Points on a hilly landscape, in no order, each with its height.
A ball rolls from a point to the lowest of its 2 nearest points, and stops where none of them is lower. Distance is the straight distance between rows; heights are no part of it.
Punab: [ 54   4 -20  10   4  -6 -17  -1 -79   5  -8  -8  57  55 -56  11  46 -52
  -3  -8  20  34]  height 8.33
der: [ -3 -67 -29 -21 -36 -19  20 -41 -36  -4  33  -5 -10  28  11   5  -7  37
  38  -2  34   9]  height 2.04
Seve: [-41 -59   6  53 -37  -2  28  -1  17 -13 -34  12  26  12 -11  -7  12  -3
  -6 -26 -33 -64]  height 2.05
satas: [ 46   2   6  10 -25 -21 -13  24 -55  26 -40  24  73  52 -70  30  14 -33
 -19  -8  -3 -21]  height 8.57
Vigun: [ -1  55  10 -36  28  48   9  -8 -26 -33  -1  32  35 -50  -8   0  26  -4
   8  17  -1 -50]  height 4.44
kog: [ -4 -33  43 -31  20  39  -8 -30  32 -42 -79   9 -32 -51  14  22  10  25
  17  -5 -11 -78]  height 4.72
pakat: [ 71  24  -1  11   8  63   2 -23 -18 -40 -23   7  55 -24 -12  23  -2   1
  -7  20  36  10]  height 2.08
gimat: [-13 -10  68 -38  30 -46  -3 -33  32  16 -64 -42 -72 -20  14 -11 -88  42
  26  -1  21  -1]  height 1.04
begiv: [ 62 -48 -27  -9 -41  -8 -42  26  18  23 -20  27 -29  26 -11  35  66 -13
  -2  -2  -4  -7]  height 2.69
bado: [-10 -44 -52  71 -30  12   2  19  26  -6  46 -13  39   6  28  25  12  40
 -14 -19  25 -12]  height 3.85
vak: [  7 -11 -31  81 -21  27   3  23  17  23  27  -8 -10  42  -1   0  52 -31
 -29 -12  -6  61]  height 3.77
mel: [ -9  10  -1  12 -44 -45   4 -13  -7 -58  -9  57  -3  37  44  25  39  10
   8 -25 -67  13]  height 1.44
ferok: [ 21 -12 -36 -21 -15  51  35 -25 -10  22  76 -21  34  25 -11 -10  -7   1
 -13  13  59  26]  height 7.56
Zad: [-38  58 -33  15  26  26  38 -22 -15 -42  88 -24  54  -7  32 -19 -36  22
 -15  -1   9  50]  height 3.74
vul: [ -1   6  25  29 -25 -53   5   8  -2 -51 -50  54  40  51  10  37 -18  -1
 -21 -31 -67   9]  height 2.07
saz: [-83 -24 -27  67 -21 -23  42   8 -24 -35  26   7  87  29 -20 -43   5 -30
 -22 -28 -23 -10]  height 4.35
vumo: [ 11  -8   6   6  12 -67 -35  10  -5  22 -24  -1 -83   2  19  16  23  11
  40 -13 -11  23]  height 4.43
pirek: [-32   3   5  75  60 -15 -15  18 -21  -1 -10 -35 -53 -20  -2 -29  23 -23
  25 -19  -7  58]  height 4.66
paba: [ 23 -17 -21 -13 -42   6  33 -17 -43  18  49   1  82  41 -25  10 -45  24
 -14  12  37 -21]  height 7.29
Zagov: [ 22 -62   1  30 -20  -8   9 -31  -4 -42 -26 -16  35   3  28  52 -59  76
  12 -21  10 -18]  height 2.06
salo: [  9  77  41 -63   2 -29  17 -28 -40   7 -14  24   4  13 -20 -36 -14 -26
  10  26 -37 -14]  height 3.70
lerop: [-36  34  37 -42 -11  16   8  11  46 -12 -19  21 -36 -30  19 -23  -7 -24
  -1  24 -51  -6]  height 1.12
Zubiz: [ 27 -21 -20  54 -73   9  27 -18  -3  20  24  -8  10  37  16  29  27  44
   3  -3   4 -14]  height 4.34
revig: [-15  44 -31 -19  56  56 -11  17  22 -60  45  13  73 -50  15   9 -31  -8
 -40   6  30  24]  height 2.43
ter: [ 88 -23  -3   0 -41 -21 -33 -10 -25 -16 -61  38  17  48 -17  62  66 -13
   1 -12  -4  -2]  height 2.09
nev: [ 34 -54  29 -25  29  10 -18 -25   5 -17 -74 -12 -35 -27 -15   2  -2  -4
  22  -1  10 -26]  height 4.46
rol: [  7  44   0 -48   6 -50 -22  13 -12   1   8  30 -16  -6  34  44 -19  51
  11  -2 -26 -47]  height 5.40
mubel: [  0  16 -13  -1  46  30 -16  -9 -26 -53   1  -6   9 -57  23  18  12  29
  18  -1   4 -19]  height 4.59
fonu: [-44 -40  -3 109   5  16  20   6  -5   9   3 -29 -37  21  -3 -31  49 -37
   9 -21  -6  64]  height 4.24
panab: [  0  -8  -6  52  -6  69  29   2  -1  31   4 -27  12 -21 -22  -5  27  13
  -6   6  15 -48]  height 3.36
Gel: [-77  10  12   1  47  41  -1  43  24 -27  -7  -7  23 -65 -11 -35 -31 -17
 -20   2 -21 -35]  height 2.42
fomep: [  9  30 -17  -2 -12 -42 -31  65   9  15  10  48  40  37 -15  13 -19 -32
 -37   0 -35  34]  height 4.56
zukol: [-55  55  18 -46   9  42  -4  43  57 -17  13  19  26 -53   2 -14 -37 -25
 -30  25 -27 -11]  height 1.74
Vel: [-47 -30   1   8  47  -4 -22  55 -10 -10 -29  12  36 -40 -41  -8 -13 -16
 -13 -19 -16 -66]  height 3.21
Nube: [ 18  17 -38 -13  26   7   1   5 -38   6  46  11  62  45 -48 -26   0 -69
 -32  -2  29  54]  height 8.06
Sed: [ 19  61 -22  -7  14  21 -24  43  34  29  41 -11 -12 -14  15  12  -2   8
 -24  19   4  17]  height 5.72
zavib: [ 64  46 -47 -40  66  46 -47  18   0  17  40  -1  26 -20 -26  11  44 -30
 -26  11  65  16]  height 0.30
lozu: [-31  22  -6 -36 -11  57   1  11  57 -20  20  22 -35 -37  30 -15  63 -44
 -16  30 -34   8]  height 0.48
Gose: [-49 -11  -6  28 -44  23  45 -34  -9 -39   1  30  27  -1  14 -20  67 -13
   7  -9 -38 -60]  height 1.30
Zuf: [-47 -18 -13  63  -9  40  41  -6   8 -70  -1  18  76  -5  -2 -27   2 -30
 -25 -12 -19   8]  height 3.82
Luf: [-30  -3  41  -4 -21 -37  -6  19  40  61 -17 -10 -80 -10  12   5 -17  48
  18  -7  -4 -43]  height 1.07
zigur: [ 97  34  18 -88 -15 -46 -13 -58 -34   5 -33  20   1  26   9  29 -11  12
  19  21  12 -13]  height 5.92
sugo: [ 11  62 -41 -12  71  54  -9  25 -17 -15  52  20  75 -16 -27   9  26 -31
 -39 -13  43  -2]  height 1.46
Mubid: [ 39 -44 -45  16 -50  20 -12   7  16  29  31   4 -34  40   8   9  73 -20
   0   8  15  43]  height 3.24
zaliv: [ 25 -47  -5 -46 -20  26   3 -37   5  66  32 -53 -64  -4 -16 -35  12  -4
  33  38  78  18]  height 3.49
Gam: [-34  54  -4 -31 -21  36  20  11  32  -9  49 -14  21 -49  46  18 -37  53
  -8  29   2 -30]  height 2.49
lib: [  7 -89 -43 -17 -28 -21 -14  -9   4 -53  13  20  22   6  33  41 -27  48
  17 -14  21  -2]  height 1.35
ruro: [ 84   4 -32 -54  58   4 -71   5  -2  35   6 -35   4 -26 -29 -25  18 -53
 -15  26  63  27]  height 1.26
kifa: [ 63  31 -12 -25  42  32 -61  20  66  47   2 -49 -24 -45  -5 -30  30 -57
 -38  35  48  49]  height 1.93
razuv: [ 22 -70   7 -44 -32 -71 -23  -7   5 -18 -53  51 -15  74   3  42  -6   0
  -5 -32 -28  -8]  height 6.41
tebet: [ 26  55   0  25 -19  -5  20   0 -35  68  22 -10 -19  48 -26 -24  47 -37
  -5  14 -16  20]  height 6.49
zekul: [ 24  -9  12  -7  33 -41 -50  38  -2   8 -50   5 -20  -6 -24  23  -1  -3
   7 -13 -21 -22]  height 4.01
Rutu: [-24 -21 -49   9  25  25  34  -6 -32  31  80 -23  29  47 -41 -45  -1 -42
 -25 -18  41  54]  height 7.81
Satu: [-24  -2  59 -27  27 -78   0 -44 -37  43 -43 -26 -96   7 -21 -57   6 -21
  51  -1   4  13]  height 2.73
nir: [  5 -51 -26 -50   4  14 -23   6  27   8  36 -25 -17 -23   9  -8 -47   8
   5  19  50  37]  height 4.26
tel: [ 11  16  30 -60   4  11  14 -50 -16 -24 -33  16 -26 -31  28  31  13  52
  32   1  -5 -88]  height 4.95
gute: [-27  35 -26  53  29  74  36   6  38 -49  54 -19  77 -23  27  -7 -31  11
 -47  -7  17  39]  height 3.16
nepu: [-31 -17  34  47  -4  55  33 -12  12   8 -28 -33 -43 -28  -1 -29  26 -11
  17   5 -12 -13]  height 3.88
zufeg: [ 39  67   8 -56  21  -2 -16  -6 -46  -4 -12  38  13  -6 -29 -14  42 -49
   2  24  -8 -10]  height 4.04
lurom: [ 50  41  30  50  27  19  10 -23 -32 -60 -58  -4  43  -5  -5  13 -27 -10
   1   6 -13  51]  height 2.72
vur: [-11 -18  22 -20 -12 -21  17 -45 -24  41   9 -36 -77   7  -2 -38   5  11
  56  19  36  26]  height 3.10
Navi: [-45  51   3  80  31   3  15   3 -12 -20  21 -24 -52 -21  47  -6  44   8
  24 -10 -39  44]  height 5.02
tek: [-16 -34  20 -41  -9  28   4 -12  40  46  22 -61 -55 -41   2 -27 -48  24
  23  36  68  18]  height 3.87
zunep: [ 49  31  -9 -83   2 -48 -37 -11  -4  18  20  -1 -33  -7  23  17 -20  29
  26  30  17   6]  height 5.68
rel: [-58 -34 -42   3   9  -2 -10  30  -5 -20  26  26  21 -10  -5 -17  23 -19
 -13 -19  -8 -17]  height 3.97
dizaf: [  8  28  38  45 -35 -11  52 -35 -50  50 -19 -31 -13  52 -31 -31   7 -13
  14   3 -24  10]  height 6.75
fef: [ 59  39  41   7  -8 -74 -10 -16   8   9 -42  -8 -14  34  21  24 -80  31
   0  -1 -21  55]  height 2.34
febed: [-82 -24 -32 -24  -7  48  16  13  45  50  95 -34 -51 -20  23 -25  39 -10
  -2   4  43  11]  height 4.90
madad: [-14  45 -30  -5  33   6   5 -16 -29 -80  44   7   8 -24  54   8   3  22
  16   2 -16  50]  height 4.20
sotuz: [-58 -55  19 -45  23 -43   7  -6 -43   9 -27  18 -27   5 -44 -31  -3 -24
  25 -27 -14 -58]  height 2.80
gunod: [-15 -33  30  41 -43  17  42  -8   3  44 -24 -17   0   7 -28  -7  -8  33
  -1 -15  -6 -83]  height 2.71
movi: [-28 -55   4  23 -12 -32   0  15  27   1   3 -22   6 -14  20  22 -85  70
   9 -15  19 -15]  height 2.70
pifub: [ 22  45  50   3   2 -72  -5  -5  10 -10 -75  35 -11  47  18  36 -49  20
 -14 -20 -64   7]  height 2.60
topo: [ 46 -26  42  -3  15 -42 -18 -22  28  -4 -63 -37 -31  -4  13   5 -97  24
  12   7  19  55]  height 1.71
lote: [-82 -20  11  45 -26  53  37   9  63  39  51 -50 -50 -32  24 -24  -3  19
  -2   7  23  15]  height 4.57
ridif: [-39   0  38   2 -19 -44   3  30  23  45 -36  26 -56  18 -12  -4  18  -2
   0 -21 -56 -52]  height 1.73
Vem: [-22  27  36  37  12  40  41 -14   9 -69 -36  12  36 -30  13 -18 -28  -4
  -3   5 -43   9]  height 3.29
zirun: [-48  75 -15  20  50   1 -12  36   8  -2  48 -15 -27 -37  31  -6  14  10
   0  -3 -32  17]  height 5.35
Veki: [ 88 -11 -12  28  28  71 -36  10  54  28 -17 -40   4 -20 -23  -3  16 -33
 -29  24  53  41]  height 2.53
Lav: [ 15 -40   2 -17 -50 -29  22 -48  -8 -25  -9  19 -36  40  38  15  12  24
  30  -7 -20  18]  height 2.00
zonag: [-42   6  16  47  -4  27  -2  29  39  51  13 -34 -77 -31  11 -18  27  -7
  12   6   1   6]  height 4.23
Bonu: [-49  -1  26 -16 -17  -2  39 -24   8 -27   9  -5  20 -22  28  -7 -74  44
   9   6 -14 -29]  height 3.02
robus: [  8  11  11  -2 -44 -34  48 -25 -65  38   9  -6  30  51 -31  -3 -28  25
  10   4   1 -32]  height 7.01
Tun: [-33  12 -20  25 -40  46  15   3  40 -32  26  31   2 -20  42   2  78  -7
 -12   5 -34 -23]  height 1.27
ror: [ 73 -31 -24   2  17   9 -55  16  24 -16 -22 -12  18  -8  -7  20 -26 -18
 -16  16  35  64]  height 3.19
fegis: [-17  69   0 -29  -4 -41  -7  31  -7 -20  16  55  24   2  23  14 -23   8
 -12   2 -57  -9]  height 5.08
Rufil: [-76 -39 -64  65   2 -42   3  34 -14  -5  67   3  49  31  -4 -20  38 -25
 -27 -47  -4   4]  height 4.58
damib: [-32  -5  15 -87   2 -20  15 -13 -52  -9  -8  43  20   3 -33 -28 -10 -21
  11   6 -16 -62]  height 3.27
zug: [ 44 -19   6 -81 -15 -34 -23 -24  -9 -34 -33  70  19  25   7  43 -23   0
   2   7 -10 -21]  height 6.16
gavi: [ -7   7  46 -23  24  -4  -1  -7  -3  41 -35 -41 -38 -35 -19  -7 -49  39
  23   5  10 -62]  height 0.17
Mut: [-11  25 -19  33  -5 -26  -4  46  -6  64  39 -17 -13  25 -22  -8  -1   4
 -12  -2   0   9]  height 6.14
baro: [ 61 -20 -19 -33   8 -41 -61  45   7  15 -23  23  35  29 -36   3 -25 -57
 -31  14   9  42]  height 3.89
rano: [ 85  -4  17  32 -21  36  -9 -10  11 -19 -62  20  25   3  -8  50  18  15
  -6   1   2 -16]  height 1.36
vis: [-30   6  41 -55  24 -77  -8 -11 -30  24 -59  22 -62  24 -29 -24   8 -26
  23 -21 -39 -36]  height 2.32
sono: [-32 -73 -12  73 -21 -14  -9  23  33  18  16 -33 -36 -10  19  15  -6  58
  16 -31  29  -2]  height 3.28

Call two points neighbours if one is among the 2 nearest of the other. Go from one point of each pair to the other, from neighbour to neighbour, staying as low as possible. Name the highest point that can't be avoided.
zekul / gavi => vumo
vis / mel => pifub
lozu / gavi => Bonu
lib / mel => der

For each start below, name the point where the ball stops.
lote => lozu
zug => zavib
febed => lozu
Punab => rano
Mut => rano
